Each row is a point on a tangle of strands that fork, close into loops and nearly touch. The rows are in no order.
In the rows, 128 means zero.
Two points are linked if the straight distance between their rows is under 176. Some points are linked to none.
q_295: [101 158 153 160  76 133 124  82 112 161 109 140 143 173 124 138 138 153
 148 103 129 103 104 131 139 163 138 131 108 110 154 116 123  98 119 156
 161 116  71  82 106 151  76 102 108 163 163 179 122 118 180]
q_155: [136 160 129 147  75 125  87  53 109 101 109 161 162 145 142 108 106 145
 129 148  86  93  94 123 201 133 166 152 165 143 156  92 164 116  79  96
 135 136 105 103 139 129  81  75 143  84 109 122 153  94 162]
q_104: [123 119 106 137  80  84 132 130 136 172 108 130 100 126 115 112 127 123
 105 126 117 103 110 146 115 117 135 134 164 160 129 136 138 103 113 121
  85 139 148 139 157  90 142  91 113  87 117 120 156  99 106]
q_167: [129 154 104 116 163  93 104 173 130 100 176 147 140  84  90 102 112 117
  79 140 125 116 127 125 141  98  91 135 118 129 118 156 173 115 133 110
 151  90 117 144 119 127 148 133 177 158 117 122  93 113 168]
q_211: [ 88 110 155 171 110 109 172 156 159 148 139 146 124 123 116 132 113  98
 110  87 173 136  92 111  63 106 102 156  98 149 173 149  66 114 170 149
 114 174 102 137 121  98 130 160 117 129 131 157 102 146 120]
q_534: [130 109 143  57 149 146 127 179 117 108 185 108 164 150 141 119 164 115
 123 123 108 132 158 141 127 155 106  78 113  78 142  83 160 147 128 141
 174 114 144 102 100 126 121 141 131 177 143 123 105 156 124]
q_870: [210 120 133  97 150 117 152 127 127 146 159 154 146 131  70  90 113  92
  88 169 127 140  94 122 175 149 109 149 118 146 104 137 130 115 105 151
  86 137 125 172 121 111 158 155 148  68 103  71 137  40  73]
q_237: [145 131 103 155  85 114  81 108 110  75 122 178 112 156 137 189 153 168
 108 160 113 112 135 132 135 104 151 147 109 135  80 111 140  98 137 161
 134 102  74 140 114 134 163  52 151 125 128 158  97 148 157]
q_151: [168  82 102 148 123 158 142  70 140 197  62  91 102 168 176 148 151 166
 156 147 104 105 131 120 109 120 150 127 158 164 103  78 138 118 103 130
  78  95 188 147 184 107 154 147  85  84 105  94 179 130 115]
q_685: [109 141 178 136  84  86 131 190 169 110 115 116 135 140 139 109 105  89
 114  71 140 128 124 153  99 125 128 161 123 106 167 126 122 122 123 131
  94 119 140 124 164 134 102 172 136 116 107 152 131 139 102]
q_285: [123 105  77 114 164 117 121 131 133 153 136  70 106 136 154 127 129 134
 101 125 114 124 179 122 112 101 106  80 200 174 100  97 183 157 119  74
 148 114 161  94 138 102 141 118 109 126 141 116 150 136 159]
q_334: [176  95 145  77 180 124 167 165 133 162 167 135 148 113  51 105 110  95
  63 156 127 173 129 108 149 157  99 136 117 151 135 146 139 138 127 130
 127 112 123 159 101 146 146 171 145  91 128  89 119  71  84]
q_931: [ 94 136  78 143 135  31  82 177 140 120 105 145 106  91 112  76 106 118
 101 130 134 140 165 134  81  73 105 133 189 133 149 170 148 121 129 129
 118 104 154 122 134  98 140 127 153 117 106 122  92 133 140]
q_608: [193 106 103 129 109 155 137  98 125 112 118 116 170 175 151 144 170 150
 141 157 116 111 115 125 197 127 128 116 140 138  92  73 143 101  85 150
 122 139 137 117 129 101 144 125 141  86 101  90 173  82  95]
q_193: [161 128 117  79 179 170 150 130 106 152 187 114 153 165 116 119 144 132
  98 129 109 125 115 108 177 146  95 104 111 135 105  93 129 131 125 116
 152 148 107 145  56 130 140 131 131 172 136 110 129  88 152]
q_856: [132 125 121 108 132 105 136  95 116 230 139 122 131  86  72  89 124 123
 128 148 109 141 110 144 163 157 135 113 140 132 141 178 139 118 121 134
 117  92 150 142 136 150 113 115 104 130 153  81 159 100  94]
q_404: [136 105 160 133  74  93 127 168 148 146 102 132 119 172 138  95 108  98
 102  93 131 144 138 132  90 131 133 176 109  92 141 147 102  91 139 152
  97 114 144 169 148 136 144 126 130 106 100 138 121 110 120]
q_842: [128 138 139 134 110 150 153 134 131  61  82 120 105  90 139 151 117 126
 155 140 146 112 110 157 101 123 172 156 139 139 120 121 105 168 126  91
  84 183 149 138 185 126 132 116 118  90 101 147 174 178  58]
q_653: [136 133  60 150 152 107 114 133 152  97 122 144 115  90 114 154 169 157
 121 184 141 130 152 103 108  76  88  99 158 170  87 132 162 124 121 157
 140  92 123 102 133 113 178 139 158 118 151 123  94 124 137]
q_867: [187  99 114 131 109 107 148 121 144 133  62  70 122 153 173 134 149 146
 113 136 129 106 148 150 139 131 138 140 174 150  84 100 150 120  76 126
  90 104 179 145 191  93 151 157 106  62  87  80 203 114  87]
q_54: [126 128 140 146 133 117  91 128 127 125 113  94  94 141 177 153 117 143
 111 104 123 141 167 131 100 115 142 124 118 104  79 130 135 151 158 110
 123  76 135 153 133 162 135 123 117 150 139 148 120 180 171]
q_923: [142  95 135  93 123 184 176 116 143 173 158 108 124 153 171 156 199 123
 180 104 137 104 119 129  87 144 135  81  95 116 115  82 101 112 138 184
  93 160 167 126 137  90 166 152  99 163 148 125 130 155  87]
q_935: [123 145 145  69 182 169 117 121  94 101 171 163 127 135 125 100 118  75
 168 147 101 146 148 106 118 143 144 126 123 110 160 105 117 167 119 107
 105 184 166 162 109 133 108 147 122 126 107 107 111 143 123]
q_823: [138 151 105 181  93 147 122  55 143 134 109 120 181 144 151 118 120 164
 133 117 112  81  88 117 217 129 132 116 173 160 141  75 176 119  70  93
 152 133  94  57 142 109  83 109 134 109 114 125 178  80 176]
q_825: [152 129  62 139 149 142 135  97 127  86 109 138 121 113 124 166 181 166
 161 189 137 132 143 112 137  87 135  96 163 175  73 120 118 138 117 157
 112 147 144 108 120 109 182 109 123  99 144  93 140 119 112]
q_79: [138 127 111 116 153 136 121 141 122  66  90  94 134 123 175 109 131 148
 151 139 126 139 179 135 140 114 134 131 151 101  92 131 143 141 117 121
 143 114 176 152 152 129 135 142 122 106 100  89 149 148 120]
q_449: [122 142  95 134 111 127 132 105 141 141 134 101 156 129 144  85 106 128
 121 110 112  81 112 132 171 128 117 101 191 164 150  97 181 130  72  81
 138 141 141  68 151  88  90 137 120 112 116 110 178  91 144]
q_603: [160 117 125 124 128 124  88 122 108  93 157 159 126 127 102 181 148 152
  61 184  80 104 120 128 149 123 130 141  98 132  82 101 192 117 151 132
 153  69  65 146 120 142 165  68 188 143 121 152  97 166 145]
q_589: [107 123 140 129 114 135 167 146 130  97  77 141 124  79 106  99  99 102
 158 134 159 157 133 142  86 127 156 162 142 139 175 171  91 150 130 114
 125 182 154 130 169 138 116 155 118  82 127 126 134 136  51]
q_319: [110 142 151 158 124 140 101 175 131  30  98 160 110 115 150 181 113 145
 134 121 160 174 147 148  93 119 148 159  79  84 104 159  69 159 175 146
 140 122 114 138 122 179 136 131 149 142 140 185  86 178 135]
q_406: [149 112 199 142 136 175 112 117 109 110 105 155 127 112 111 150  87 126
 141 154 115 168 130 118 127 165 173 181  76  78 145 144  98 140 154 125
 136  98 108 172 153 189 112 136 142 118 124 146 109 188  98]
q_740: [137 122 103 162  90 104 126 119 121 151 136 165 175 142 128  80 123 136
 138 113 117  87  94 136 135 124 126 158 124 130 153 154 140  45 117 148
 157 121 120 156 138  97 129  94 148 138  95 116 114  75 165]
q_46: [105 147 156 150 161 147 114  70 106 144 113 162 114  75  94 119 104 120
 167 158 119 148 111 105 129 135 166 162 100 118 156 162  92 136 138 122
 127 119 123 165 145 169 101 137 125 112 136 136 119 157 122]
q_134: [129 162 150 140 159 116 126 139 152 123 141  75 118  93 120 144  76 132
  61  97 144 119 107 127 176 124 104 127 121 153  99 136 172 158 133  54
 131 107  83 117 122 155 113 123 151 121 130 131 163 122 173]
q_485: [124 160 159 156 110  81 107 138 144 145  79  87 117 122 132 128  70 140
  80  82 138 163 140 123 151 132 132 159 135 119 111 166 137 143 134  85
 133  91  97 121 129 194  91 137 117 108 144 134 148 115 167]
q_210: [ 83 131  81 197 100  70 132 168 147 132  72 126 126  90 141 121 123 179
 152  90 173 112 142 141  70 108 111 136 150 112 132 198 125  86 163 151
 177 101 102  98 140  98 126 129 133 161 144 165  92 143 153]
q_491: [120  87 100 119 120 170 163  98 138 180 130 153 105 161 164 127 183 131
 187 129 132  97 123 108  48 115 137 106 122 148 146  96  87  82 142 183
  93 160 178 142 143  62 154 142  85 148 126 120 111 129 121]
q_410: [143 140 104 139 159 130 107 121 110  84 172 107 150  82 127 159 132 168
 100 145 113  77 105 150 181 122 115 117 117 132  93 128 199 125 136  88
 180  88  74 113 124 129 138  74 189 167 122 138 142 169 156]
q_627: [ 90 166 156 161 116 111 116 102 139 155 120 152 142 166 113  96  97 109
 116  93 139 135 106  89 160 128 113 170 130 144 173 142  91 117 105 125
 135 137  78 126  88 153  85 161 125 118 132 133 118  82 183]
q_641: [ 92 165 153 164 132 132 101 161 129  37 120 160  99 115 140 165 113 120
 140 113 154 133 117 128 108  89 133 158  95 118 119 129  78 155 152 115
 104 165 105 124 120 142 132 144 158 132 120 186  98 168 152]
q_8: [149  85 134 121 149 108 155 183 179 158 122  99  73 147 116 168 142  93
  67 134 153 126 140 127  56 104  88 113 133 176 111 105 129 151 145 128
  75 126 160 128 153  89 198 159 123 104 127 133 127 136 102]
q_529: [147 121 133 122  79 126 129 146 132 100 145 151 129 176 123 169 154 134
  94 122 125 120 121 126 126 131 125 130 109 130 105  99 127 111 124 157
 130 133  87 109 106 120 146  83 137 124 132 155 105 107 142]
q_394: [153 122 111  63 122 161 127 155  95  80 159 126 173 161 154 124 184 142
 163 142 115 137 162 135 155 151 123  94 126  76 127 102 132 127 119 162
 160 138 142 116  95 119 126 104 131 167 121 112 116 140 100]
q_307: [101 146 144 161  69 100 136 103 116 199 127 133 121 119  93 165 139 160
 129 117 139 128  91 159 138 164 144 118 106 115 111 165 116  94 148 177
 136  90  73 101 121 158 112  63  96 184 181 171 129 119 133]
q_280: [158  90 170 100 132 165 149  91 109 215 157 112 109 124  89 167 155 130
 137 149 118 153 105 136 138 167 145 108  97 109 123 139 100 140 161 147
 101 111 128 150 116 154 148 108 100 145 163 114 152 161  62]
q_918: [111 153 133 161 122 157 179 163 151  77 132  96 170  93 156 127 135 162
 173  76 173  86 100 158 133 141 101 112  88  85 121 142 134 111 141 128
 203 121  94  84 130 123 110 160 148 177 151 158 133 156 144]
q_312: [135 112 136 104 169 156 171 140 137 170 152  69 164  92 151  86 139 120
 177  87 131  94 128 148 129 168 115  97 114  93 146 140 149 125 135 111
 154 107 180 143 142 117 111 181 122 172 123  99 158 161 101]
q_199: [110 171  99 126 136 127 110 122 106 107 167 104 152 118 151 127 138 149
 123 100 115  95 127 147 180 124 107  82 142 117 100 108 164 136 115  93
 166 134 108  87 106 131 113  86 135 188 138 150 151 144 181]
q_132: [161 117 117 168 154 165 120  92 132  94  86 146 146 131 131 144 131 173
 148 161 137 119 127  75 130 100 130 153  99 122  97 127 127  83 130 155
 162  79 110 151 134 143 156 158 165 103 116 119  92 131 164]
q_412: [114 161 124 189 143 108  76 113 138 134  76  85 117 143 203 136  91 167
 116  78 127 107 161 107 132  95 107 144 134 111  86 127 162 129 154  80
 138  48  87 141 143 148  96 137 139 136 128 158 130 172 224]
q_916: [193 106 118 100 109 187 139 120 109  83 167 106 198 166 150 139 178 150
 157 159 107 100 111 132 198 159 104 101 125  97 129  79 158  92 101 143
 158 143 112 108 109  91 139 113 161 134 102 110 139 114  96]
q_215: [ 91 119 118 116 130 149 129 170  93  31 150 165 106 147 138 136 104 104
 113 125 146 146 147 165  96 102 143 134 132 136 140 124  94 160 140 100
 138 237 119 127  97  99 137  68 137 130 106 168 115 118 132]
q_91: [106 147  91 109 141  58  88 182 137 108 159 144 121  98  77 104 102  99
  60 139 127 155 153 134 122  93  88 114 174 153 138 155 168 150 122 101
 137 115 131  94 107 120 131 121 152 117 139 118  92  97 147]
q_458: [117  86 160 109 143 140 152 160 166 154 161 103  84 137 129 180 137  92
  90 106 143 127 136 140  59 132 121  97 116 155 134  92 126 167 159 112
  83 144 153 114 147 107 160 140 115 138 148 154 127 161 104]
q_620: [131 157 101 124 138 144 120  86 121 132 129 127 108 107 129 163 160 144
 166 153 124 116 111 114 161 108 141  92 134 157  93 102 124 144 114 130
  97 138 138 113 131 127 137 128 119 123 142 109 149 140 113]
q_552: [124 170 139 192 107  76  92 137 158 153  55  76 123 141 186 116  87 155
 123  55 143 123 136 122 150 117 118 176 134  84  98 160 137 100 137 115
 121  42  98 144 151 164  97 158 131 128 119 146 144 139 184]
q_517: [126 152 122 149 183 122 111 140 138  99 117 142 138 136 117  93  92 117
 110 125 160 128 116  77 148  96  99 177 109 131 128 161  95 105 119 109
 123 130 111 187 101 124 147 176 176 115  82 103 102  85 188]
q_726: [103 124 145 101 126 111 150 130 146 195 144 106  80 129 107 153 147  95
 111 116 139 141 138 138  97 138 125  85 144 167 141 115 119 166 136 127
  95 142 151  79 125 136 126 130  80 138 179 140 142 124 110]
q_760: [148  83  91 116 172 134 167 158 161 141 120  82  99 142 128 127 134 117
  84 134 151 116 156 119  84  94  77 107 166 183 112 113 150 140 126 100
 122 139 160 115 138  78 184 151 125  96 120 105 137 103 132]
q_500: [169 136 108 115 187 159 110 111  97 140 105 155 147 144 108  86  90 158
 129 170 105 163 133  67 186 143 137 172 127 114 104 155 100 122 131 123
 158  97 130 215  89 176 128 165 134 135  96  71 110  86 160]
q_366: [143 138 133 136  66 120 110  86 119 139 129 190 173 157  99  96 121 124
 118 154  87 105  96 123 174 146 138 161 127 133 164 114 150  76  94 149
 142 108  98 123 121 129  94  96 140  98 117 122 118  75 146]
q_741: [ 91 141 113  91  90  79 119 157 133 156 152 141  91 142 118 138 163  95
 117 110 136 150 161 147  99 121 120  71 163 162 132 118 121 157 125 164
  82 166 146  61 113 113 132  90  82 149 172 143 114  99 118]
q_264: [124 141 106 148 129 100  93 139 130  82 101 117  84 192 166 148 120 135
  90 133 140 147 175 111 120  67 111 143 167 153  86 110 109 134 126 124
  93 155 122 149  96 111 169  94 122 101 103 130 132 111 191]
q_299: [145 141 144  74 188 141 139 179 129 119 195 118 114 143 113 153 133 102
  60 119 134 141 123 128 156 127  98 112  95 135  88 102 122 161 143 108
 100 155 121 146  76 141 161 135 126 163 136 131 133 118 151]
q_905: [ 95 164 103 128 129  97 106 164 132 132 182 109 112 113 153 156 157 135
 122  88 131 105 144 166 108 124 107  74 124 116  97 122 156 145 149 134
 138 110 116  86 109 122 135  94 118 228 166 177 110 157 167]
q_378: [144 140 145 123 142 133 124 154 144  74 113 144 142 125 124  95 105  89
 136 142 147 142 132  89 123 107 119 174 120 121 153 133 118 116  97 139
 104 136 147 160 152 118 132 202 160  75  85 104 111  95 118]
q_605: [ 68 157 122 115 129 111 131 202 123  63 162 138 117 124 136 114 101  90
 113  90 147 130 126 189 122 102 115 123 138 120 144 144 112 151 129  91
 123 209 132 112 102 105 128  93 121 164 114 158 137 121 130]
q_780: [149 121 110  95 157 163  92 115  96 120 100 142 127 181 137 111 114 168
 120 159  94 165 180  73 155 127 135 146 139 116  97 116 106 133 143 139
 166 104 140 179  81 173 131 143 117 146 121  83 111 108 174]
q_202: [175  92 136 121  84 154 168 102 143 121 101 103 139 167 150 149 146 133
 132 136 117  92  99 135 142 148 143 142 145 148 120  67 142 109  94 118
  89 161 146 123 173  89 141 121 130  53  97 106 183 102  70]
q_591: [125 125 132 105 149 141 117 150 135  62 132  89 113 128 178 171 142 130
 135 122 131 149 166 158 132 123 134 106 124  94  73 105 137 180 141 116
 123 122 157 131 133 153 140 130 115 143 130 130 150 190 110]
q_123: [143  61 174 116  95 143 142 131 154 172 123 159 126 165 110  99 132  90
 124 143 120 144 136 107  74 142 129 167  96 115 172 126 114  87 129 181
 111 111 147 168 167 113 143 158 128  75 112 121  98 115  86]
q_360: [115 138 145  92 121 116  89 131  90 125 135 164 103 133  99 137 121 126
 111 159 104 171 147 127 121 149 156 132 124 117 133 135 108 159 148 146
 139 116 117 130  94 180 111  95 107 164 145 135 107 135 138]
q_42: [165  96  89 141 142 186 132  46 121 198  89  90 144 153 171 138 165 184
 200 146  96 143 137  97 163 139 157  92 154 128 123  93 117 132 111 130
 119 108 174 121 136 137 122 144  88 121 137  86 172 126 126]
q_849: [123 106 168  92 161 160 169 138 110 160 160 104 169 103 137  92 140  95
 190 112 123 126 133 167 101 186 129 109 103  72 188 149 125 130 149 141
 157 149 178 149 138 123  94 160 108 176 127 111 127 174  73]
q_40: [119 161 118  81 184 130 135 132  99 123 178 155 139  76  98  60 105  72
 154 151 124 145 137 139 148 143 124 120 158 138 167 157 133 167 112  94
 108 188 174 149 114 127 103 141 115 110 112  73 133 101  92]
q_490: [132 154 170 138 171 137 144 103 138 180 133  65 126 106 121 162  93 133
 101  83 132 111  85 113 188 156 122 114  86 147 108 128 140 158 130  69
 127  99  85 119 117 172  95 149 130 146 153 139 172 139 161]
q_311: [127 132 112  95 153 116 161 107  97 190 160 137 157 101  75  67 114  98
 141 132 116 131 111 145 164 160 124 111 156 146 163 166 132 129 111 111
 131 166 169 145 110 119 100 105 101 115 138  69 159  73 101]
q_461: [118 112 147 131  87 137 189 153 154 141 137  90 172 141 138 117 146 137
 137  80 149  92 103 152 121 163 106 101 120 112 152 117 146 105 119 141
 178 138 115  68 136 106 104 143 125 146 141 145 147 125 115]
q_994: [100 139 138 135 125 130 109 108 119  78  94 158 161 121 113  87  96 123
 152 143 125 149 153 102 122 127 150 152 148 120 185 143 134 133 102 113
 192 117 123  91 129 148  70 160 148 100 134 132  92 118 149]
q_425: [ 71 139 171 160  82  83 128 160 178 160 110 111 122 139 146 115 121 105
 118  61 148 106 120 146  50 130 116 152 135 115 191 120 124 128 135 130
 102 101 119  84 178 123  74 191 115 138 134 178 121 177 106]
q_197: [146 108  96 143  99 161 101  39 108 191  95 104 122 135 175 163 190 186
 208 156  87 130 141 132 160 138 169  98 144 112 112 113 120 121 124 160
 113  74 160 126 142 136 132  88  93 154 141 103 165 170 112]
q_705: [134 117  87 132 138 104 110 133 111 121 147 178 136 117  94  86 118 125
 114 153 110 115 126 126 115 106 120 146 129 142 126 166 142  89 134 138
 148 127 136 177 130 100 158  86 162 130 102 111  90  93 159]
q_738: [146 162 119  96 210 164 114 105  97 102 128 139 149  98  98  98  85 142
 152 174 117 166 129  87 195 147 147 147 137 113 117 158 108 163 118  83
 146 145 122 181  88 177 109 155 138 120 107  71 129 108 136]
q_492: [107 130 161 173 106 147 132 139 143  60 101 153  97 110 134 176 107 118
 124 134 145 124 102 121  78 103 155 164  97 155 140 114  83 151 140 101
  83 177 109 133 173 111 131 143 148  98 112 177 124 178  93]
q_383: [173 113 130  86 165 149 140  94 110 201 157  91 131 164 126 123 131 134
 112 123 100 134 114 109 185 151 130 108 120 135  98 101 123 132 124 100
 113 129 142 165  91 137 131 134 118 141 129  89 165  98 134]
q_809: [120 135 132 154  62  93 108  83 103 188 116 146 128 104 120 136 140 160
 159 133 101  98  89 172 147 163 177 144 106  99 129 159 142  75 130 152
 131  79 106 136 154 145 117  44 118 155 136 148 144 143 120]
q_544: [ 66 160 167 175 111 121 141  87 126 169 115 125 142 143 117 117 118 112
 154  94 151 119 101 132 110 149 123 144 103 126 182 152  97 111 126 138
 161 130  93 111 111 158  53 153  98 158 156 168 119 122 177]
q_2: [111 125 178  83 173 168 147 146 117 113 185 127 129 113 138 126 127  60
 161 112 122 147 134 160  95 163 146 107 109 109 169 114 111 182 136 118
  97 196 169 138 132 141  99 149 100 151 126 138 133 178  73]
q_177: [ 94 120  78 184 104  37  83 171 136 128  81 131  98 101 139 131 111 163
 109 113 150 140 173 140  75  86 113 140 178 121 119 179 152 109 153 145
 145  76 102 110 134 113 140  87 138 134 139 168  82 145 152]
q_127: [129  91 153 119  43 127 159 154 132 130 162 133 136 193 140 147 156 116
 109  81 131  91 106 180  96 162 136 112  96 104 132 102 120  83 148 179
 136 167  92 111 122  95 139  51 125 165 133 169 127 108 129]
q_835: [124 119 179 167 128 144 114 141 110  79  92 153 138  82 117 163  87 152
 133 135 142 167 119 158 119 161 164 161  70  71 137 175 111 147 169 124
 182  90 100 143 141 199 108 118 156 147 149 168 102 194 109]
q_438: [106  93 112 157  95 107 155 160 148 133 100 144 102 114 101 147 129 137
 116 129 180 156 131 115  67 107 118 124 128 155 129 164  86 114 161 159
 135 158 112  99 118 102 163 119 114 115 151 151  91 103 116]
q_673: [106 156 140  81 161 122 141 193 141  87 179 112 127 135 126  91 100  79
  89  96 137 136 130 155 155 104  98 121 131 135 125 124 138 152 114  86
 106 181 141 128 104 115 132 135 126 138 104 120 146  98 142]
q_457: [146 144 111 138 130 173 102  60 107 110 115 137 116  91 163 176 179 166
 210 182 100 106 112 131 154 116 167 115 115 112 105 105 122 129 124 146
  94 121 153 144 147 122 144 121 126 118 120 111 150 193  86]
q_588: [100 147 157 189 155 115 127 117 144 147 103 152 137 117 105  92  65 110
 106 102 161 146 106  61 130  93 104 205 110 141 176 176  90 108 132 116
 127 108  84 171 104 136 110 196 173  89 100 120  86 116 166]
q_471: [161 105 139 103 150 160 133 141 137  84 101 115 144 151 159  95 121 116
 164 151 129 134 165  96 111 136 135 146 127  98 136 115 144 120 106 129
 132 121 177 159 159 121 136 180 145  77  80  95 123 133 110]
q_619: [ 58 141 150 180 106 110 152 109 124 140 143 139 124 111 108 138 112 111
 134  95 142 105  90 146  82 125 124 141 105 152 189 149 101 120 148 121
 150 172  86 115 131 111  88 131 121 141 141 174 115 146 143]
q_727: [121 150 127 124 175 150 126  91  94 100 107 124 184  97 107  67  88 149
 177 149 124 148 130 103 181 161 145 145 152  99 164 163 132 142 106  90
 190 125 127 140 107 169  75 154 132 127 121  85 127 108 144]
q_97: [135 156  96 170 133 106  91 112 151  93  96 158 103  75 102 160 142 156
 125 186 134 136 128  84 138  70 111 140 132 148  97 142 145 117 106 157
 125  68 102 112 153 137 156 175 169  91 129 134  92 134 142]
q_22: [ 98 132 103 160 127 103 172 179 155 115  96  98 153  79 119 115 122 167
 137  93 181 129 127 148 112 132 101 106 124 116 119 200 127 115 155 126
 208 118 112  85 127 137 125 132 127 168 164 140 120 118 144]
q_613: [122 140  84  96 132 109 102 118 128 120 145 100 134 127 153  85 124 117
 111 130  97 123 164 126 157 114 107  87 196 149 114  84 194 160  85  97
 136 128 164  77 150 112 110 125 127 109 124 110 161 113 145]
q_265: [170  73 165 106 121 179 172 103 131 189 165  87 130 121 124 188 176 125
 146 145 117 109  93 147 120 162 133  96  87 114 128 104 132 127 154 140
 106 141 122 140 138 109 163 119 129 137 151 132 150 180  54]
q_301: [ 96 151 154 141 120 119 116  91 101 119  97 168 130  51  94  94  83 106
 174 160 117 158 110 153 131 145 183 180 136 118 191 184 114 142 110 115
 126 146 135 151 168 170  81 124 116  89 126 130 144 148  75]
q_887: [122 140 141 100 124 123 141 168 154 147 191 110 149 124 129 139 175 111
 120  95 134 102 126 147 118 147  95  66 106 108 126  93 157 128 127 161
 147 113 121  70 116 119 129 145 123 198 167 162 111 149 135]
q_566: [112 175 118 107 139 118 121 112 143 176 142 107  83  98 133 155 161 117
 154 117 127 126 131 118 144 117 131  74 144 155 100 104 126 180 108 130
  72 126 167  83 138 140 123 162  83 140 168 126 156 148 110]
q_87: [107 116  97 134 128 131 184 170 140  86 148 151 128 100 118 145 153 137
 124 128 169 116 114 141  87 100 108 101 120 152 127 153 103 115 150 139
 161 197 112  94 106  76 163 123 134 142 147 152  95 118 116]
q_498: [151 109 129  86 146 133 146  83 105 252 139 114 103 122 102 121 142 120
 143 140 108 159 124 122 146 155 148 105 126 131 117 150  99 135 135 146
  79 116 177 161 119 147 137 115  79 131 155  86 167 110  88]
q_709: [ 93 161 120  80  98  85  83 138  94  90 159 159 102 140 124 145 152 117
 108 135 116 169 161 154 138 135 145  89 158 129 117 112 119 174 118 133
 113 165 127  76  84 155 100  67  97 163 156 149 122 118 130]
q_103: [164 112 133 120 134 119 149 156 144 119 118 140 130 149  99  84  93  81
  99 142 142 146 119 113 133 121 106 160 128 148 137 147 119 111 101 133
  83 165 151 175 139  96 147 165 142  52  85  85 142  51 107]
q_434: [106 105 119 134  91 141 117  99 122 147 131 154  98 174 164 132 152 124
 166 102 118 105 139 123  71 121 151 122 130 137 164  94 109 115 138 150
 101 157 147 118 133  89 126 112 106 132 128 150 107 137 142]
q_545: [108 108 132 131  76 110 108 144 100  94 130 174  77 161 150 154 125 106
 127 115 133 145 137 153  73 118 172 143 120 128 136 123  68 140 157 157
  93 188 132 141 119 107 150  58 117 131 114 178 110 133 117]
q_560: [177  67 180 121 101 157 140  98 157 152 128 160 134 163  99 142 160 119
 113 176 115 129 122  95 117 144 123 145  92 127 135  89 146  88 118 179
 122  86 111 129 165 121 158 164 155  65 126 127  88 121  76]
q_58: [146 104 112  91 153 167  87 109  84 126 130 171 107 160 101 141 121 152
 103 182  81 153 143  84 119 141 152 141 120 132 105 111 126 144 169 134
 158 105 106 168  76 166 144 100 135 152 135 114  84 136 153]

A piece is all that can be reached along the links. How many separate loops has the piece of each point below (a circle has one, a figure eight two, a Y none), and how many tips (points with one link)?
q_151 | loops 1, tips 3
q_641 | loops 1, tips 0
q_438 | loops 0, tips 4
q_560 | loops 0, tips 2
q_215 | loops 1, tips 1

A fork is a point with three links, a tip a point with one. Leave the first point through the second and follow the links. Name the first fork or tip that comes.
q_931; q_91 | q_726
q_383; q_193 | q_498
q_741; q_709 | q_994
q_394; q_916 | q_620
q_485; q_552 | q_378

Name the points in between on the shortest way along the links from the first point to the second, in order.
q_312; q_923 | q_849 q_2 q_935 q_40 q_311 q_856 q_498 q_280 q_265
q_823; q_620 | q_449 q_613 q_285 q_760 q_8 q_458 q_726 q_566
q_449; q_534 | q_823 q_155 q_366 q_740 q_705 q_167 q_91 q_931 q_177 q_210 q_22 q_918 q_461 q_887
q_529; q_197 | q_237 q_603 q_410 q_199 q_905 q_887 q_534 q_394 q_916 q_608 q_202 q_867 q_151 q_42
